A landscape with many valleys, sampled at points; each row gives a point and its height.
From any point a ball rolls to the lowest of the 2 points nearest to it. It stops when none of these is lower. Distance is the straight distance between rows; heights are no part of it.
lenam: [144 170 129 146 144 145 117  91 112 108 150 158 118 148 112 132 128  77
 139 141 132 162 103  78 110 115 205 127 152]  height 3.34
zuze: [169  56 139 101  93  76 163 122 102 122 134  83 130 159 129 103 103 145
 125 106  75  79  97 173 155 137  92 154 101]  height 2.88
voba: [127 132 127 112 110  81 128  92 114 173  91 114 111 186 141 127  60 128
 126 102 161 130 110 142 144  75 128 114  69]  height 1.11
Kiz: [ 91  97 121 116  98 125 155  94 130 198  94 146 145 204 136 105  84 111
 114 123 158 112 129 158 113  81 130 101  70]  height 1.35
Bol: [132 170 149 117 150 122  91 164 113 133  80 152 128  93  93 131 177 149
 134 175 104 138 128 100  98 136 119 159 203]  height 2.13
Vala: [148  95 124 123 119 156 119 144 182  91 145 150 171 153 119 107 168 130
 106 149  71 139 109 131 105 184  52 179 155]  height 4.37
nif: [159 129 132 130 148 144 141  59 134 115 125 142 110 183 179 134 125 117
  92 126 134 158  73 123 113  80 135 175 152]  height 2.85
fini: [168  63 128 160 167 142 151 146 122  63 122 139 107 105 118 107 117 111
 116 130 114 110 122 103 107 109  97 157 112]  height 0.82
Gul: [101 190 120 109 108  77 118  97 120 149 129 118 168 108 116  73 134 118
 136 116 136  61 161  93 122 117 177  91 153]  height 2.71
kud: [116 163 145 109 187 150 148 149 148  82 150 117 105 146 151 191 161 190
 125 105 142 127 124  91 130  92 170 160 166]  height 1.58
gisi: [134 132  89 111  85 141 175 105 151 155 139 127 178  97  96 109 104 136
 115 127 131  86 101  96  92 136 104 120 127]  height 3.15
nimi: [113 140 126  94 141  84 158 127 118 157  99 102 114 161 108 127 141 140
 151 114 140  90  51 111 129  74 190  88 137]  height 1.51
mif: [152 119 102 143 114 154 112 132 192 168 162 120  85  84 144 203 123 143
 112 106 138 138 109 114 106  88 115 115  62]  height 2.79
bulok: [ 91 168 116  80 113  45 111  87  72 174 120 133 139 144 134  63 160 141
 150 112  63  39 171 168 144 139 167 123 127]  height 3.27
pafa: [156 148  97 103 141  57 152 115 135 131 160 182 147 146 113  85 147  96
 137 110 139 133 123 103 167 130  30 144 148]  height 3.54
lunup: [153 102 155 142  88 120 170  82 221 166 124 116 187 173 181  99 133 196
  95 171 127 170 122 143 102 115  61 148 115]  height 2.37
Lis: [ 95  84 154 165 123 184 109 169 209  94 109 153 144 135 125 130 146 123
 111 147 147 152 190 131 111 106  99 133 115]  height 0.60
bosad: [138 107 115 179 144  71 103 108 178 170 136 115 116 142 156 159 110 135
 137 148 142 192  84 109 143  61 135  62  62]  height 3.75
Feg: [191 162 157 120 123 152 144  83 115 126 124 112 136  96 153 116 143 196
 100 143 143  97 161 136 107 152 118 170 195]  height 2.62
Feti: [137 104 174 157 101  98 156 127 174  75 112 120 141 166 109  91 151 117
 130 156  99 123  79 167 115 143 105 162 183]  height 4.01
Niful: [ 99 150 180 150 145 194 119 175 108 126 143 152  97 118  96 179 169  60
  92 140 168 180 117 122 123  71 152 118 119]  height 8.03
zus: [ 95 154 134 160 142 155 141 162 106 129 133 136 173  97 127 100 175  45
 109 119 151 177 114 143 147 145 108 119 169]  height 7.43
des: [114 170 110  67 104  34  80  95 105 145  99 108 147 119 108  84 162 155
 132 134 100  67 147 128 146  98 157 119 144]  height 2.98
daf: [ 97 117 136 139 115 120 163 165 130 122  98 117 146 134  60 112 153  97
 157 141 128 114  91 110 118 104 163 117 151]  height 1.13
feno: [100 152 163 134 140 152 103 164 170 148 141 144 125 130 166 176 165 137
 150 118 140 143 183 155 127 184 135 143 174]  height 3.63
Tevo: [145 149 144 137 126 129 124  92 120 132 127 182 127  70 144 142 115 103
 134 119 202  98 162 127  87 136 172 167 127]  height 5.88
muki: [160 134 113 121 143 125  74 138  76 113 101 118 117 123 164 129 142 148
 101 108  75 106 133 187 137 182 121 184 150]  height 2.15
zime: [117 121  83 111 133 187  92 129 114 123 103 109 145 168 175 135 118 124
  90 114  98 141 114 123 111 114 142 160 137]  height 1.59
Paz: [184 124 130 133 156  96 118 125  59 138 135 111 135 100 165 133 139 133
 134  91  81 138 141 176 157 169  76 166 134]  height 2.50
zuz: [119 162 134 134 161  70 148 129 134 100 153 135 120 145 111 106 147 127
 148 126 117 141  94 106 151 116 160 124 170]  height 2.10
nuto: [120  64 144 148 119 149 101 145 188 140 120 100 106 148 165 159 135 127
 136  94  93 114 110 212 133 141 125 154  82]  height 3.26
tak: [143 143 100  88  81 143  97 105  97 135 155 121 123 154 130 118  92 122
  98 118 107 113  86 134 106 137 192 100 135]  height 5.93
Kibo: [131 116 136 117 110 124 125 156  94 163 119  70 150 109 178 131 117 165
 118 106 113 121 172 194 168 171 101 114 101]  height 2.89
Sabo: [122 135 134 180 144 173 127 162 161  71 106 118 134 140 129 119 128 106
  54 132  95 151 121 123  94 132 156 141 164]  height 1.04
toz: [133 131 109 157  97 129  92 162  98 184 162 151 117  75 140 182 134 135
 135 155 113 192 105 149 141 137  40  81  66]  height 2.30
sidut: [116 158 155 143 142 131 107 128 111 125 230 197  93  69 122 162  89  68
 128 160 176 115 132 130 134 146 192  55  93]  height 6.64
Zet: [115 153 112 137 184 140 111 119  88  61 144 136  82 148 138 134  76 126
 151 137 135 148 166  82 123 135 215 116 117]  height 5.03
Pov: [124 171  90 121 116 131  69 149 120 160 141 154 162 167 152 118 137 105
 107 147  91 181 115 137 117 174 122 135 154]  height 5.10
bekof: [ 82 148 146 138 168 167 157 135 105  77 164 178 109  85 132 125  80 102
 114 117 202 119 178 116 131  87 167 126 102]  height 5.45
liru: [ 72 127  76  99 141 179  88 157  61  69 115 183 131 126 110 136 112  86
 102 141 167 145 185 149 146 115 113 136 112]  height 2.14
nofit: [142  80 100 123 122 161  73 155 147 102 104 148 113 140 145 169 117 146
 115 116 121 134 200 124 112 165  73 170 105]  height 1.60
Pebak: [161 126 135 167 177  92 173 103 122 120 139 133 118 154 113  88 151 139
 193 105  86 123 108 128 127 140 113 129 175]  height 2.41
suz: [161  61 166 120 107 134 158 110 145 104 100  84 141 153 117 127 127 176
 144 193  93 150 128 143 158 167 105 123 115]  height 0.63
motur: [165 132 107 109  92 145 151 111  99 170 115 134 196  86 123 118 190 158
 144  96 120 120 142 122  98 164  75 142 153]  height 1.42
piv: [100 181 121 174 184 141 113 180 110 125 131 135 142  76 142 124 151  65
  90 164 170 195 134 133 139 105  93 102 130]  height 7.28
tiv: [162  78 153 120  79 154 137  88  77 149  88  98 159 120 114 127 135 138
 140 142  91  95 116 154  86 165 163 153 147]  height 1.40
kofa: [132 196 153 172 151 108 110 130  90  97 145 126  89 103 147 137 164 103
 142  92  96 115 133 114 142 152 142 123 176]  height 3.08
puv: [109 105 133 214 150 144 108 136 167 113 114  81  75 170 133 116  83 131
 129 139  87 182 105 129 152  99 122  58  80]  height 1.41
noziv: [106 123 137 147 114 134 149 117 145 192 142 128 133 172  88 143 129 127
 178 109 106 180 111 110 169 133  69  52 129]  height 1.55
muro: [133 123 161  99  96 112 160  90 116 126 128 107 167  95 127 138 185 130
 121  54 133  74 118 183 151 125 127 125 166]  height 4.46
Vavo: [148 128 157 116  79 111 161  90  98 129  71  86 157  94 107 110 137 196
 133 154 135  73 129 149  83 161 157 163 142]  height 1.45
rolet: [153 119  82 112 107  50 120 120  88 148 156 132 138 102  99 130 133  80
 127  65  96 113  85 135 151 122 112  66  72]  height 4.18
nenez: [153 133 123 150 148 133 132  95 133 130 162 164  92  99 117 142 118  94
 135 122 161 157  89  63 109  86 138 106 110]  height 3.67
pom: [116 107 116 144  79 149 108 142 131 177  91 116 125 165  92 137 113  96
 144 151 104 197  99 130 143 126  80  89 111]  height 1.82
Pokul: [146 146 119 106 118 129 103 128  76 143  88 137 180  81 105 120 185 133
 112 144 114 145 124 107  97 145 112 161 161]  height 1.76
Nez: [144 143 143 157 117  96 113 107 116  84  73 108 159 147 133  63 132  93
 105  83  92 112 151 168 113 158 124 158 172]  height 3.64
rep: [137  90 164 129 131 102 151 164 123 154 149 142 147  60 131 131 149 102
 157 140 184 118 156 151 130 168 156 115 108]  height 1.65
nidal: [ 79 127 147 107  94  85 126 157 120 172 104 106 129 187 145 149 130 162
 181 133 107  96 133 165 140 170 181 122 129]  height 1.29
bofa: [160  82 174 158 142 130 166  81 221 165 163 117 135 149 181  90 122 179
 139 153 137 168 132 144 146 129  72 133 102]  height 2.25
vome: [138  77 115 157 151 163 178 131  99 156 128  84 126 140 114  87 101 140
 144 123  79 130  84 144 137 131 111 101  94]  height 1.09
fefe: [141  99 112 106  96 142  77 136 114 110  93 118  92 130 133 156  99 153
 112 122  94 109 129 145 112 156  91 176 133]  height 1.83
seb: [159 150 112 116  77 124 190  61 163 126 160 116 180 133 107 116 126 159
 121 152 115  94  59 105  77 123 136 139 136]  height 3.32
giv: [ 73 150 120 111 154 158 133 158 120  91 162 119 106 161 103  66  84 128
 126 127 131 107 151 123 154 125 181  92 132]  height 5.42
pon: [144 135 100 114 128  79  91 133 135  65 175 150 100 100 140 112  92 125
 117 130  97 105 171 112 138 170 126 120 131]  height 4.11
doda: [ 89 209 137 138 164  62 106 148 143  85 117 135  94 120 120 111 109 151
 111 117 187  96 193  97 131 119 130 153 184]  height 2.12
Vade: [151 135 100 108 106 126 138  91 156 151 177 186 164 147 109  92 120  75
 134 119 127 145 119  96 139 146  61 111 123]  height 3.20
Pid: [154 135  95 113 137  47  91 151 145 113 173 125 130 115 157 135  98 149
 113 122 124 144 126 118 169 126  98 109 121]  height 3.92
Nadu: [130 145 108 138 169 159 125 118 100 144 234 188 130  61 138 139 114  79
 121 156 169 165 138 124 135 142 144  74  91]  height 6.91
Kun: [ 84 148 154 111 114  91 151 134 167 165  80 107 157 159 136 140 146 158
 179 157 146 123 160 135 144 149 156 115 159]  height 1.56
povun: [174 138 151 101 128 148 136 104 100 112  73  90 145 139 168 139 129 225
 102 143 120 116 144 165 127 158  99 185 154]  height 2.45
Ragav: [117  89 153 101 165 147 133 176 118 144 115  89 181 109 172  97 149 171
 127 121 138 127 173 194 170 172 122 156 119]  height 3.05
lep: [148 134 126 101 170 142 135 108 115 124 104  82 133 202 224 127 113 192
 127  96 115 139 138 174 144 155 134 176 132]  height 2.09
Litak: [ 99 129 112 185 140 126 142 144 149  98 152 130  91 142  90 141  85  75
 148  84 121  78 136 113 114 129 139  68  97]  height 2.90
Nomil: [153 101 156 130  70  93 174  80 222 148 145 111 210 174 153 124 143 141
 125 123 114 135 140 143 117 163  70 121 129]  height 2.49
zodaf: [118  78 156 138  98 127 142 132 128 144 141 129 136  67 146 166 106 101
 150 136 187 123 181 151 121 138 181 112  51]  height 1.34
dos: [139 150 105 112 107  99 150  61  96 139 120 138 139 137 131 108 107 127
 139  90 145  88 161  86 132 131 164 108 139]  height 2.99
muka: [ 92 126 119  36 139  61 118 146  61 139  93 127 131 173 101  87 142 180
 173 143 118  80 178 163 160 152 143 149 141]  height 3.81
mina: [157  95 128 108 120 104 129 146 166 135 198 147 150  93 102  94 113  84
 106 126 125 118  66 102  99 139 130 120  90]  height 2.28
Vofom: [184  79 148 115 119  96 126 149  90 110  96  74 130 130 105 114 146 167
 140 165  88 154 111 128 149 150 139 121 112]  height 0.76
guti: [119 122 129  85 131 164 120 150  94  73 106 120  91 141 112 117 108 167
  83 167 140 127 132 109 134  94 148 156 155]  height 3.13
Dukiv: [120 114 150 185 149  75  79 163 162 131 116 139  97 108 165 152 108 105
  97 145 149 164 116 183 128  93 104 134  55]  height 3.52
fek: [ 98 154 137 130 179 154 122 154  94  67 169 181  73 142 109 101 100 103
 117 164 158 128 174 116 135 127 190 120 127]  height 5.23
letu: [160 136 147 117 138 153 124 130 142 125 143 120 110 100 130 141 118 176
 117 176 150 146 130  65 107 123 163 146 149]  height 2.84
nen: [162 135 144 118  94  94 158  74 193 171 122 128 155 192 175 143 139 147
 149 127  96 134 131 117 125 150  59 158 152]  height 2.65
Vot: [131 127 117  87  78 111 116 121  87 114 117  99 173 112 121 125 200 159
 136  58  74  60 120 150 128 153 144 127 142]  height 4.33
mekan: [138  98 148 144  97 105 123 163 136 161 106 103 145 134 154 143 153 110
 132  94 102 117 122 201 126 167 134 138 141]  height 3.09
kapan: [116 132 150 113 158 184 151 160  91 107 143 153 128  83  64 133 191 114
 128 150 145 123 101 102 118  98 179 131 167]  height 7.84
Lek: [126 131 122  97 159 155 145 119 155 119 125 136 102 210 133 130 132 148
  84 141 113 147  54 113 131  59 124 174 176]  height 2.66
Rede: [144 153 113  95 114 125 149  56 120 135 128 132 126 151 158 128 112 138
 117  76 167  81 136 103 127 111 111 169 135]  height 3.21
Getu: [ 87 130 149 130  98 145 138 119 128 172 100 144 116 166 123 125 100  66
  95 122 167 132 101 151 115  94 120 148 109]  height 1.68
Poniv: [ 97 131  80  64  85 138 152 140 138 140 122 127 161 103  91 127 135 133
  77 129 170  84 106 121 110  91 127 137 145]  height 2.94
Loda: [147 112 162 160 157 140 184 110 107  84 110 119  97 127  92  90 118 120
 130 140 128 115  90  88 115  94 116 164 166]  height 0.53
bona: [110 151 124 157 178 169 150 157 107 148 166 173 149  64 113 123 127  81
 112 137 178 174 141 107 127 102 136 102 109]  height 7.12
bisis: [148  99 140 153 152 118 142 118 151  82 121 127 134 104 123 125 139 121
 146 128 115 122 150 104 105 148 157 133 136]  height 1.08
Lik: [109 122  95  34 102 131 124 127  92 115 125 125 149 129 102 121 178 155
 123 121  82  75 128 152 152 143 111 129 155]  height 4.20
boki: [116 133 173 163  88  89 144 104 144  84  80 135 164 145  96  81 150  74
 148 131  98 104 140 170 108 164 145 165 193]  height 3.83
laro: [107 171 126 106 164 164 114 141  65  94 163 134  48 128 144 117  72 176
 151 156  97 115 148 109 137 145 197 122 151]  height 4.81
fip: [100 199 120 114 133  56  93 105 116 100 119 135 122 108 143  63 124 149
  85 117 149  49 191 102 134 109 147 134 161]  height 2.40
Geg: [171 130 106 129 101  65 108 143 128 128 138 150 161  94  88  96 141  94
 140 129 114 150 147  82 133 174  60 117  89]  height 3.38
likod: [155 154 101 111 118 162  80 123 119 141 113 138 130  88 131 182 138 179
 140 168 123 166 168  69 107 170 144 130 155]  height 2.61
lib: [141  61 144 129  84 190 177  64 189 146 137 108 111 192 103 146 116 171
 165 135 118 150 134 125 144 131  88  92 101]  height 1.14
latif: [172 188 151 113 154 114  95 106 115 132 135 139 103  84 141 101 136 174
  61 164 171 101 151 139 108 124 109 182 215]  height 2.91
sizik: [145 138 120 143 146  36 119 140 184 127 133  89 107 147 171 156  97 169
 114 130 141 160 106 102 155  90 142  99  95]  height 3.82
Fated: [163  87 138 115 128  79 152 142  79 135 136  74 114  87 147 115 127 174
 136 109  95 115 129 184 170 152  86 129  97]  height 2.74
nimal: [133 103 121 143 119 149 171 129 160 168 147 123 100 157 124 148 100 166
 182 141 126 148 108 104 151 138  96  81 111]  height 1.32
Vadod: [186 113  83 118 130  71 135 114  96 146 175 124 108 105 106 121 124 122
 122 100  70 138  74 116 139 121  71 115 122]  height 3.98
Mog: [123 109  84 151  95 184  70 140 112  96 114 118 115 131 143 136 103 109
 129 123 102 158 191 128 123 176 101 108  98]  height 1.38
kav: [160 118  97 148 129 124 137 164 142 109 178 139 128  90 116 128 121  97
 123 113  87 118  58 104 117 106 146 134 133]  height 1.87
Rir: [148  54 165 132 112 135 119 120 176 109 135 125 111 162 140 109  92 158
 129 200 108 175 172 117 165 171 103 124 101]  height 0.80
Famer: [ 76 118 116 136 106 187 135 134 143 160 125 164 102 192  90 116  97  84
 123 111 113 134  95 149 129  78  88 106 117]  height 2.07
zagi: [102  93 115 123 110 129 122 123 177 124 164 138 114 132  77 164  85 102
 158 101 145 109 126 138 123 135 145  64  56]  height 3.12
Dagi: [107 142 142 163 142 141 155 134 128 109  70 143 111 149  81 103 126 100
 135 155 130 152  94  79  80  87 152 129 158]  height 0.84
Bube: [135 196 147 127 126 148  87 160 125 129 109 121 134  59 134 160 170 192
 129 161 127 132 165  93 131 153 146 129 201]  height 2.39
nozal: [153  83 146 132 101  94 144  81  97 121  76 107 119 139 133 116  90 122
 120 116 151 135 112 144 153  86 114 131 100]  height 0.95
zuko: [132 134 113 140 165 136 115 118 137 143 139 146 147 125 175  94 130 123
 116 143 113 158 129 122 126 163 119 168 143]  height 4.78
libil: [122 138 160 154 107  88 111 155 149 165 141 131 140 100 171 181 177 134
 162  99 105 119 160 159 126 210 141 127 155]  height 3.33
miru: [130 103 142 115  81 180 167  90 136  92 116 101 150 173  61 123 124 137
 157 126 101  86 107 126 112 152 164 107 144]  height 1.17
Dapo: [ 97 167 137 113  94 156 107 136 139 149 131 143 120 153 112 103  87 117
 108 150 125 116 132 142 104 150 181 115 167]  height 5.72
lesop: [163  72 160 121  96 134 157 105  89 108 120 115 142 102 101 101 114  94
 102 139 151 142  98 143 147 102 146 126 132]  height 0.79
Bop: [120  92 127 147 119 115 176 144 158 152 120 118 177  93 141 105 134 136
 163 132 175 100 160 145 113 151 115 122 100]  height 1.92
bas: [105 158  84 118 146  47 126 139 110 138 172 113 163  64 111 126 137 115
 165  82 130  94 110 109 157 103 116  61  84]  height 4.36
Todag: [ 91 112 133 154 133  95 126 171 181 149 128 129  63 170 130 172  88  98
 195 103 127 107 129 159 111 132 150 124  82]  height 2.34
zetok: [169  55 160 137 129 139 168 102  57 134  89  49 138 150 102  92 125 159
 161 124  86 153 125 153 146 137 119  97 103]  height 0.90
divi: [ 78 161  80  74 131 141 109 182 140  96 106 136 137 112 106 154 137 141
  97 125 150  92 155 110 134  79 108 138 138]  height 2.75
vasi: [ 99 162 138 134 121 112 103 100  89 115 108 150 106 122 136 153 117  76
 115 103 188  71 145 142  99 107 184 148 110]  height 6.06
gam: [ 93 175 131  95 157  82 130 164 130 125 117 135  95 147 124 130 128 115
 144 132 154 112  80 127 159  92 191 128 147]  height 1.77
rapar: [103 144 164 163 116 191  95 161 111 169  91 140  99 113 132 166 154  82
 105 164 151 183 108 141  95 114 148 153 138]  height 8.13
Lavun: [113 113 129 119 109  99 125 117 143 122  95 128 119 163  75 162 148  90
 130 113 134 123  65 115 143  86 152 103 112]  height 1.36
niku: [132 101 132 103  75 227 159  76 141 163 115 125 136 168  73 148 122 151
 156 132 104 119 113 123 133 150 106  87 141]  height 0.94
fogif: [154 103 140 101 147 118 154  95 122 122  81  93 135 169 196 127 130 181
 134 116 143 108 190 164 127 172 112 201 117]  height 2.29
Siges: [102 162 113 154 128 165  92 134 135 103  75 102 130 173 150 113 110 107
  79 118 107 178 120 115 116 133 135 118 163]  height 1.30
Pef: [146 125 137 156 132  78  91 152 167 190 153 138 123 104 161 147 110 139
 101 164 155 181  90 135 129  81 104 100  81]  height 3.66
dur: [ 88 118  86  83 150 159 100 164 112 107 126 166 139 134 111 125 108  89
  61 130 157 130 157  91 129  92 132 152 125]  height 2.47
lusom: [136 138 120 150 157 169 167  97  78  73 138 122  95 109 104  88 106 124
 152 111 133 117 142  87 145 107 121 132 158]  height 0.19
Kugef: [153 110  95 106 105 114 154  73 163 153 154 156 173 202 144 119 137 116
 150 116  91 130  89 114 117 163  64 116 126]  height 2.86
sogab: [ 57 112 150 145 126 142 134 161 148 186 134 138 100 136 143 181 103 109
 173 105 172 106 141 191 115 133 149 110  64]  height 2.00
rubol: [115 113 146 114 116 106 124 161 171  80 124 170 121 149  73 105 158 112
 112 158  99 108 103 146 112 158  80 185 175]  height 4.16
tipom: [121 169  95 162 143 157 120 178 145 158 134 109 127  89 142 173 157 133
 138 116 125 148  95 115  87 112 147 121 122]  height 4.38
golu: [101 102 146 178 160 183 110 207 186  75 109 131 140 145 150 136 154 145
  86 162 110 178 141 108 100  95 112 146 134]  height 0.81
rul: [129  54 168 147 134 114 101 168 193 147 113 122  99 137 148 138 138 123
 130 153 127 145 118 175 128 116 108 167  65]  height 3.39
soge: [121 126 117  68 137  49 112 123  61 147 133 109 119 148 123  71 137 138
 163 113  94  77 131 197 159 146 156 122 127]  height 3.57
pem: [174 123 103 148 125 183 113 104 149 171 113 115 137 118 156 182 132 145
 106 134 146 169 107  66  89  77 123 150 107]  height 4.04
bap: [184 113  97 129 124 106 160 105 103 127 126 134 127 114  96 101 133  90
 133  80 110 124 101 109 150 119   9 146 135]  height 3.78
mupaf: [ 88 117 134 175 120 116 136 163 190 144 116 116  71 138 103 193 119  93
 176  89 153 101 103 120 137  79 133  91  91]  height 2.55
kifad: [137 100 125 136 144 177 141 155 143  83 160 138 160 115 153 104 161 129
  68 150 110 161 122 151 130 167 103 166 160]  height 4.54
mor: [175 137 156 115 127 148 122 149 105  94 111 103  73  87  86 129 104 192
  72 211 148 117 113  98 124 116 141 148 172]  height 3.01
sebi: [ 77  92 158 119 104 150 155 136 131 188 124 123 135 171 131 119  94 110
 143 120 167 107 109 206 113 133 173 105  72]  height 1.64
Guviv: [140 111 160 164 136 155 163 109  86 102 130 103 124  71 121 111 131 107
 124 110 154 147 155 137 159 118 132 108 121]  height 0.55
tis: [119 153 149 119 148 173 130 173 102 118 122 130 110  73  91 219 190 100
 119 127 158 140  77 113 106  81 175 140 139]  height 7.93
Bes: [ 77 138 135  37 132 129 134 116  89 163 115 117 155 151 102 115 181 181
 166 114 113  67 149 165 161 125 164 136 144]  height 4.02
Lir: [123 155 106 125 186 149 155 116  87 107 143 144 141  61 153 131 125 119
 130 111 217 105 180  91 103 113 175 151 110]  height 5.66
kofu: [128 148 150 145 208 125 135 195 184  69 145 129  86 126 143 170 139 180
 109 154 148 130 136  88 111 117 152 161 185]  height 1.33
Palir: [120  75 124 175 134 157 143 132 138 138 132  64 129 188 133  95 107 132
 133 147  69 184 110 129 151 131 118  75 105]  height 1.28
sibun: [103 182  88 113 128 123 108 157 135 136 137  99 131  83 119 177 162 170
 155 107 107 100 134 100 132 133 138  99 134]  height 4.57
siz: [113 154 108  83 151 179 123 103  75 110  68  71 138 195 175 119 123 160
  92 108 125 133 124 166 131 126 127 155 138]  height 1.88
batom: [107 164 131 108 116 131  81 106 103  77 168 121 102 120 170 103  75 128
  96 118 120 103 191 123 162 139 157  96 143]  height 4.31
tov: [ 90 131 120 123 124 187 116 114 157 160 119 152  97 219 134 135 113 119
  99 167 107 177  82 130 140  90  98 140 150]  height 2.42
geme: [135  88 162 113  49 174 171  62  97 114 112 121 152 174  99 136 144 118
 162 109  86  90 111 185 105 153 159 147 138]  height 1.39
feb: [119 179 115 131  80 122  99 122 150 147 153 158 132 184 122  90  79  76
 100 145  95 143  93 117 107 157 122 126 173]  height 5.44
Gis: [120 172  68 140 136 196 106 135 142 163 115 128 144 128 119 192 141 125
 124 123 125 169  71  66  97  83 139 124 140]  height 4.19
fim: [127 147 133  52 148 174 143 104 109 110 143 119 135 137 142 131 125 189
 112 138 169 142 155 113 195 112 134 138 169]  height 3.46
Luvug: [135 162 118 100 143 149 115 118  75 124 179 120  97 117 141 112 103 161
 126 138 102 108 155 130 158 150 142 127 174]  height 4.58
Sigum: [110 167 133 192 153  94 130 119  98  97  90 121 109 129 134 106 125  80
 154  58 104 103 167 146 124 144 127 129 158]  height 3.40
mozi: [113 167  48 135 130  96 119 157 140 142 154 143 129  69 113 176 132 126
 164  84 123  84 114  91 105 123 125  75 102]  height 4.55
mebe: [115 122 106 109 120 160  90 140  63 105 118 145  96  95 124 171  99 109
 115 156 155 151 178 107 147 130  72 145 112]  height 1.72
gem: [143 119 107 175 124 170  86 167 151 160 172 135  83  73 160 196 138 127
 132 118 125 162 111 164 131  87  49 109  57]  height 2.57
tufug: [112 128 156  98 190  92 113 187 117 112 140 131 147  98 156  92 161 140
 112 156 134 136 162 180 164 158 109 154 158]  height 3.31
komaf: [113 151 154 142 149 115 105 108  99 126 130 140 129 129 149 179 118  85
 160 116 165 120 126 150 120 132 218 110  85]  height 6.23
zug: [155 157 119 119 175 133 129  90 134  78 118 153 129 188 138 132 131 115
  95 136 135 182  92  67 138  77 179 153 144]  height 3.04
sokan: [131 122 128 130 143 126 158 136 115 126 159 175 154 103 114  86 179  46
 114 121 164 143 138 133 137 114  89 146 150]  height 7.58
kov: [129 173 112  70 146 151 164  72 101 153 149 154 125 166 147 118  98 170
 107 130 165 110 149  95 139 100 119 151 168]  height 3.45
Zar: [148 150  78 139 146  78 134 144 127 117 134 115 141  92 111 110 131 132
 142  97  70  97  67  77 125 120 145  96 136]  height 1.57
tipon: [132 108 143 110 109 108 141 114 128  91  81 103 153  93 119 126 134 187
 160 127 124  81 169 109 114 153 187 136 138]  height 1.31
teg: [121 145 108 145 145 141 152 126 132 113 135  77 152 128 122 107 115 150
 117 102  82 121  95 112 128 132 137 107 130]  height 1.37
Gufep: [132 130 150 169 126 169  84 118 165 150 130 136 108 145 179 191 148 112
 162 125 128 161 161 142 122 149 132 137 104]  height 3.91
leki: [110  91 119 148 108 157  80 126 150 176 126 126  99 176 173 200 114 130
 170 114 114 148 130 165 126 148 144 100  46]  height 4.09
ravo: [153 127 183  87  86  91 166  78  92 139  96 101 161  92 125 141 184 163
 104  98 162 128 139 159 165 110 101 148 168]  height 4.56
vosik: [108 122 126 185 138  97 161 172 157 124 123  86  94 119 105 128 106 108
 133  89 133  92  91 114 117 104 112  98 105]  height 2.70
noz: [153 180 126 146 166 113 152  95 105 105 154 118 113 122 146 107 172 143
 173  95  76 122 138 117 167 173 139 132 218]  height 2.73
tafiz: [110 174 170 158 127 127 126 110  88 144 171 152 108  98  97 168 121  63
 156 147 165 142 111 151 136 135 204  55  98]  height 6.40
vub: [106  71 130 158 125 154  79 122 189 149 119 177 116 151 164 124 122  98
 153 130 162 145 167 152  99 113 112 143  23]  height 0.65
Lim: [192 100 133 122  96 158 142  88 113 156 124 140 156  85 116 164 161 153
 155 132 100 117 100 115  90 148 124 168 136]  height 1.12
lugil: [149 121 103 195 150 180 156 115 149 165 142 124 106  91 136 143 102 117
 112 126 178 141 101  90  68  74 130 129 110]  height 3.88
Muret: [137 165 152  93 197  97  93 166 105  95 116 133 113 109 135  99 135 177
  69 150 154 105 177 148 125 153 130 183 177]  height 3.19
Kurit: [119 138 130  87 161 172 135 130 103  77 132 135 121 141 102 100 145 115
 107 128 150 155 127 125 176  81 131 143 172]  height 3.29
dugu: [144 118  97 120  80 126 115 128  88 202 115 142 137 117 112 166 131 126
 134 144 147 165 105 128 146 115  80 107  90]  height 2.04
vup: [124 142 124 186 187 155 135 223 162  93 139 132 112  82 156 145 142 163
  93 160 139 159 130  88 105  99 112 153 132]  height 1.03
Rikev: [162 116  57 142 135  78 108 137 144 144 146 173 164 101 106  95  94  60
 129 123 128 146 134  87 117 147 110 109  48]  height 3.11
Marur: [132 110 119  96 146 145 161 133  94 101 144 183 158 115  68 126 188  80
 160 158 151 164 118 100 153 115 128 142 161]  height 7.73
Vagab: [127  86 134 155 149 106 152 133 174 152 137 104 156 126 171 104 119 141
 148 147 158 157 148 143 157 132  74 119  85]  height 2.11
pes: [122 119  83 101 111  78 110 147 142 166 157 178 147  83  78  91  96  87
 121 143 151  92 100  96  94 125 148 109  70]  height 2.72
pefo: [119  95 134 152 111 136  97 140 144 124 129 147 103 143 143 130  83 122
 162 165 121 168 197 104 145 169 118  94  83]  height 1.05
mora: [108  47 140 146 120 141 124 122 234 108  98 164 121 147 120 119 127  87
 133 122 154 134 164 137 108  95  88 142  67]  height 0.37
koruf: [126  79 128 174 108 132  92 138 138 127 138 132 107  97 173 176 104  91
 153 105 161 144 179 163 117 127 126 129  41]  height 1.01
Sofu: [128 172 123 120  62 102 147  79 166 121 127 106 159 146  99  99 113 151
 124 142  94 114 102  80  98 131 157  92 159]  height 3.47
lumi: [ 82 187 163 126 129  78 106 153 152 134  83 111 127 125 110 115 124 176
 149 148 160 102 182 119 135 142 143 135 175]  height 1.81

Two balls start at each pair of points below. Name the first point that both come to, or write none.
Pov / Kugef: none
Litak / nenez: Kiz
tufug / Luvug: none

Where does a ball stop that starts at each point below?
Niful: mekan
mozi: mora
Lir: mekan
feb: lusom
giv: mekan
lugil: lusom
zagi: lusom
